A landscape with many valleys, sampled at points; each row gives a point and its height.
From any point a ball rolls to the lowest of the 2 points nearest to it. It stops when none of these is lower. Distance is the straight distance between rows; heights are no part of it.
j_900: 12 -21 -3 -6 -13 3 -13 9 -32 17 16 -12 -1 2 -1 -2 5 -16 27 14 -8 -2 -9
 -9  h=7.01
j_100: 2 26 -9 21 -11 -20 1 -13 -29 13 14 10 13 -10 3 12 4 8 2 5 1 -7 11 -6  h=5.98
j_302: -8 1 -8 19 -3 11 -6 -16 15 -2 -2 0 -3 18 -8 1 6 2 -17 16 -1 -21 -26 -9  h=2.70
j_684: 3 -34 1 -24 12 -11 16 -17 13 19 5 15 -6 -6 8 -1 1 -30 -3 24 -2 -18 -1
 -24  h=3.83
j_455: 17 -2 -29 -16 0 -2 -5 5 3 10 18 -1 3 -17 -10 -7 -9 -17 -10 -11 11 -7 2
 -13  h=6.31
j_626: -1 22 3 4 -15 8 9 10 -10 1 -11 -22 8 -2 3 -2 14 12 2 -6 0 38 22 13  h=3.12
j_703: 19 -33 -6 -38 23 -9 -6 5 -3 13 13 11 9 -24 13 -10 -5 -1 -2 -10 15 -5 31
 -4  h=6.97
j_970: -4 3 -34 1 -4 5 13 -2 6 -11 -16 -1 8 -12 1 -11 -1 29 -19 -23 0 -1 -15 -7  h=1.85
j_805: 19 -9 3 -11 1 -19 -10 -16 -5 20 28 11 -20 10 -9 11 10 -7 -14 13 1 -35 -2
 -16  h=4.73
j_5: 11 -14 6 -20 10 14 -4 3 13 15 -11 18 1 -7 0 -16 10 -1 2 -13 0 -14 10 -19  h=2.79
j_303: -12 -14 27 7 1 34 3 18 2 4 -23 9 -7 3 11 -23 7 -10 28 2 -9 2 -5 9  h=2.74
j_453: -13 3 -5 9 16 -2 18 -2 19 -4 0 11 -11 14 9 -25 14 -24 -22 20 -1 0 8 -1  h=5.70
j_447: -5 -24 22 -15 8 11 -6 17 39 -9 -9 13 -13 13 -6 -5 -16 -8 9 -7 -8 8 4 15  h=1.25
j_750: -3 -17 7 11 5 -7 4 29 0 -15 7 7 1 7 18 6 -7 -9 21 9 -14 29 5 36  h=3.63
j_748: 12 6 12 6 -14 -5 -4 -2 -36 -11 -23 -15 -6 -6 10 15 20 30 -1 -1 3 23 -5
 -16  h=8.20
j_122: 10 15 9 17 -26 11 -6 -5 -11 5 -18 -9 14 -14 -3 17 10 1 10 3 -14 -6 -17
 -3  h=6.27
j_307: -5 -2 12 2 -16 -1 -13 -16 -6 23 11 -2 -12 12 -24 9 -3 -7 12 33 4 -9 4
 -21  h=6.54
j_919: 27 7 6 0 -9 -19 -15 -15 -17 7 20 7 -19 -8 -12 17 -1 -12 1 7 2 -43 -8 -14  h=5.14
j_217: -2 6 -5 18 1 1 1 -18 16 -4 -12 18 -2 -4 0 -3 2 0 -25 11 2 -27 -12 -25  h=3.35
j_653: 1 -17 9 14 -1 1 -1 19 -3 -18 -5 -17 6 14 13 18 8 0 4 11 -18 33 -11 32  h=2.90
j_937: -35 4 2 19 -7 18 16 15 6 -21 -2 -24 3 12 19 5 -11 8 0 8 22 19 -1 50  h=5.17
j_328: 17 27 17 15 -45 -6 7 -9 -28 1 -6 -15 4 -27 11 29 18 9 6 -4 -6 -6 -15 -15  h=6.61
j_156: -5 -5 9 19 1 -7 -13 -12 5 -14 -20 -13 -15 20 -11 13 2 4 -11 33 -13 13 -6
 6  h=2.71
j_125: 12 -25 -10 -11 -1 -10 2 1 2 10 2 6 -3 21 -7 0 16 -1 6 18 -26 8 13 2  h=4.56
j_553: 21 7 -11 8 -21 -2 -2 -1 -40 5 -7 -4 -19 -5 4 0 14 29 1 4 -2 -5 8 -21  h=8.43
j_696: 7 13 -6 3 4 -5 -11 3 -5 -3 7 3 4 7 11 -16 8 -1 -7 -34 -21 -4 -13 1  h=3.13
j_187: -13 -33 -4 -14 16 -20 -1 3 5 -13 6 8 -21 5 -10 -5 -33 -19 8 15 2 11 4 2  h=1.10
j_568: 5 40 9 12 -35 -3 8 -11 -19 13 12 -12 -3 -19 -8 26 -1 16 7 -14 6 -22 -15
 -12  h=6.91
j_762: 5 22 -2 -2 3 -18 13 -8 -20 -16 -19 -16 -13 -5 -3 15 8 38 -1 -14 -3 10
 -10 2  h=7.95
j_363: 6 12 11 -16 22 13 7 19 16 -9 -10 8 -5 -11 -3 -10 -8 -3 7 -36 12 3 7 13  h=0.61
j_493: 0 -9 6 0 24 -10 -18 4 -7 -13 -5 13 14 7 0 8 -10 24 14 -14 -3 8 7 12  h=4.94
j_429: -20 6 4 0 -15 27 -5 25 21 -14 6 -21 1 22 -2 -6 -18 -4 2 1 18 18 10 38  h=4.51
j_113: 13 -26 8 -18 17 -9 9 -18 6 13 4 17 -22 4 3 3 16 -12 -9 25 5 -37 -7 -28  h=4.25
j_90: 4 35 0 -11 10 -13 18 -5 -15 2 8 -5 -7 -17 -1 3 6 8 5 -33 11 -14 -13 8  h=7.44
j_320: 8 -7 7 -14 26 14 3 12 14 1 -11 20 15 -15 10 -5 2 8 0 -27 11 -7 11 -7  h=1.98
j_452: 2 -6 -15 -10 34 -9 6 3 12 -4 35 3 23 -6 10 17 -6 -9 -14 5 28 -3 8 -3  h=7.62
j_865: -3 18 13 12 10 11 7 -6 -15 -8 -24 8 -10 0 7 -12 11 10 7 -5 4 -20 -18 -7  h=4.05
j_201: -25 15 -12 19 11 -2 23 -10 -2 -6 -3 12 30 -21 16 -1 -2 7 -4 -10 14 -15
 -17 1  h=5.47
j_13: 14 -21 -19 -31 11 -17 -11 5 -1 13 22 3 1 -18 3 -17 -14 -22 -10 -15 4 1
 21 -9  h=6.67
j_45: 8 17 -1 -6 -3 12 2 7 -7 13 2 -3 -5 9 -11 -11 16 8 7 -4 8 8 26 4  h=3.70
j_40: -8 -7 5 10 -14 9 0 8 -8 -16 -3 -32 17 10 12 22 11 15 -2 1 0 34 -16 26  h=2.11
j_976: -3 3 -31 2 -6 15 7 7 14 -10 -10 -6 0 0 -6 -24 -4 6 -20 -10 5 12 7 -1  h=2.89
j_905: 8 16 3 8 4 6 8 -15 -4 -5 -15 20 -5 -20 4 -1 4 1 -5 -1 13 -37 -12 -26  h=3.97
j_166: -6 -5 -2 -6 -5 -18 -24 -17 22 13 10 12 9 8 -19 1 -15 -7 -11 4 -9 -3 13
 -17  h=2.81
j_847: 13 -15 17 6 -3 16 -10 13 -19 -4 -18 -3 11 -5 2 15 6 3 29 -1 -14 -1 -24 5  h=5.83
j_532: -7 17 -21 22 4 -15 13 -9 -17 -4 10 8 15 -7 7 1 3 -5 -4 8 0 -8 -9 3  h=5.90
j_502: -9 -18 0 -16 7 -9 18 3 37 1 7 17 0 16 13 -20 5 -27 -14 10 -12 12 24 3  h=5.36
j_184: 8 -17 23 2 6 -3 -24 9 -25 -7 -9 -5 13 0 1 22 -3 13 28 1 -7 19 -2 5  h=5.42
j_843: -9 26 8 -13 15 14 23 10 27 -13 -3 -3 5 -16 -6 0 -11 -6 -3 -32 23 -1 -7
 20  h=1.97
j_538: -24 -16 -12 16 9 5 14 3 3 -2 4 11 3 11 12 -24 2 -19 1 29 2 -1 2 2  h=5.99
j_259: 9 -20 13 -12 -18 -1 -15 -8 -32 29 8 -4 -13 6 -8 5 9 4 27 27 1 -8 8 -21  h=6.77
j_592: 21 19 -15 -2 -25 1 -9 2 -15 23 16 -5 -18 -10 -16 -11 -1 -9 -7 -12 1 -13
 3 -17  h=5.85
j_935: -14 -19 7 -13 -1 -17 -8 -27 13 18 6 23 8 -1 4 -9 -12 -23 -4 10 -8 -11 9
 -31  h=3.34
j_813: -15 2 10 -1 -12 13 -19 5 18 0 2 -21 -8 22 -21 -8 -14 -11 -1 10 -1 21 12
 12  h=3.86
j_466: -4 -23 21 -14 7 20 2 14 11 8 -10 16 -6 4 -2 -14 0 -9 27 2 -1 -3 6 3  h=2.15
j_95: -3 13 1 15 -14 -12 -14 -14 -16 20 11 8 1 -4 -18 11 -7 2 4 27 9 -8 20 -18  h=6.30
j_417: -9 -18 -3 4 13 -16 1 -1 8 -18 -5 -2 -13 17 -18 10 -13 -4 1 36 -3 16 8 13  h=2.01
j_544: 6 11 2 12 -7 -12 -20 0 -15 -7 3 -11 -3 5 6 -9 -4 -20 -1 -10 -29 6 -17 3  h=2.39
j_833: 21 -7 -6 -18 4 -4 5 -1 7 18 6 12 -12 18 -10 -3 28 13 -7 9 -3 -4 32 -1  h=4.18
j_67: -4 2 -17 7 -21 24 9 -2 -1 -8 -33 -14 3 -10 2 -9 4 31 -4 -17 -8 -4 -25 -2  h=0.63
j_138: -15 3 10 14 -15 20 -17 -6 12 -8 -15 -32 -9 20 -17 8 1 4 -14 21 3 21 2 13  h=3.33
j_770: -4 22 -10 -8 12 16 11 1 27 1 20 -7 22 -9 14 -2 2 2 -31 -29 21 1 -4 -13  h=8.17
j_245: -21 2 -7 11 19 3 12 5 3 -15 -1 13 27 -17 11 5 -21 6 8 -17 16 -2 -15 17  h=4.99
j_194: -2 36 -3 -2 -13 -4 13 -11 -10 11 1 -3 5 -27 -11 6 -3 17 6 -27 15 -16 -7
 -5  h=7.19
j_570: -14 11 -9 24 -17 1 3 -12 -4 -3 0 -25 17 13 8 16 13 18 -13 4 -14 8 -25 19  h=0.99
j_879: -8 -10 -3 9 10 1 -6 20 3 -13 -1 12 11 -10 7 -1 -25 0 17 -16 -4 17 1 24  h=4.34
j_112: 19 29 5 0 -10 -15 -15 -10 -17 13 10 6 -20 -14 -9 -2 -3 -10 -6 -15 0 -24
 6 -13  h=5.54
j_427: -7 5 -11 -4 25 17 17 5 18 -4 30 -8 26 -8 26 7 -4 -9 -19 -3 31 -2 -8 -12  h=7.88
j_554: -9 5 19 10 8 29 8 13 -16 -11 -27 -7 -12 6 12 -16 11 12 17 -7 0 5 -14 8  h=3.42
j_647: 13 -19 6 -34 36 -7 0 14 19 -3 24 8 7 -7 3 11 -12 -6 -3 -5 28 -1 27 7  h=7.31
j_747: 5 8 15 7 -19 -17 -20 -13 -3 7 -5 -7 -23 10 -7 -8 0 -25 -4 10 -33 1 -4
 -15  h=1.69
j_323: -13 14 -19 9 -15 16 17 16 3 -7 -13 -13 9 -3 4 -18 1 2 -2 -2 2 27 21 24  h=3.69
j_224: 9 21 -16 -12 8 -21 24 0 -17 -8 10 -18 -6 -5 -6 15 10 20 3 -20 0 5 -15 17  h=7.70
j_763: -12 -6 -17 22 -8 14 -9 -7 8 -6 -3 -10 11 24 3 -1 9 13 -14 5 -13 -5 -26
 10  h=1.92
j_457: -13 -10 19 -5 -8 -19 -27 -18 6 6 -4 2 -5 15 -14 -1 -19 -13 10 7 -29 14 7
 -8  h=2.23
j_119: -8 -27 10 -20 20 -8 -6 3 31 -12 -2 15 -10 4 -12 1 -29 -13 0 4 6 7 9 -3  h=0.15
j_673: 2 -15 -17 -8 -1 -9 3 14 22 -3 -3 9 8 16 -2 -11 1 -4 -8 5 -19 20 29 14  h=4.96

For each start below, name the point where the ball stops.
j_813 => j_119
j_592 => j_747
j_427 => j_747
j_453 => j_626
j_905 => j_570
j_865 => j_119
j_684 => j_747
j_538 => j_626
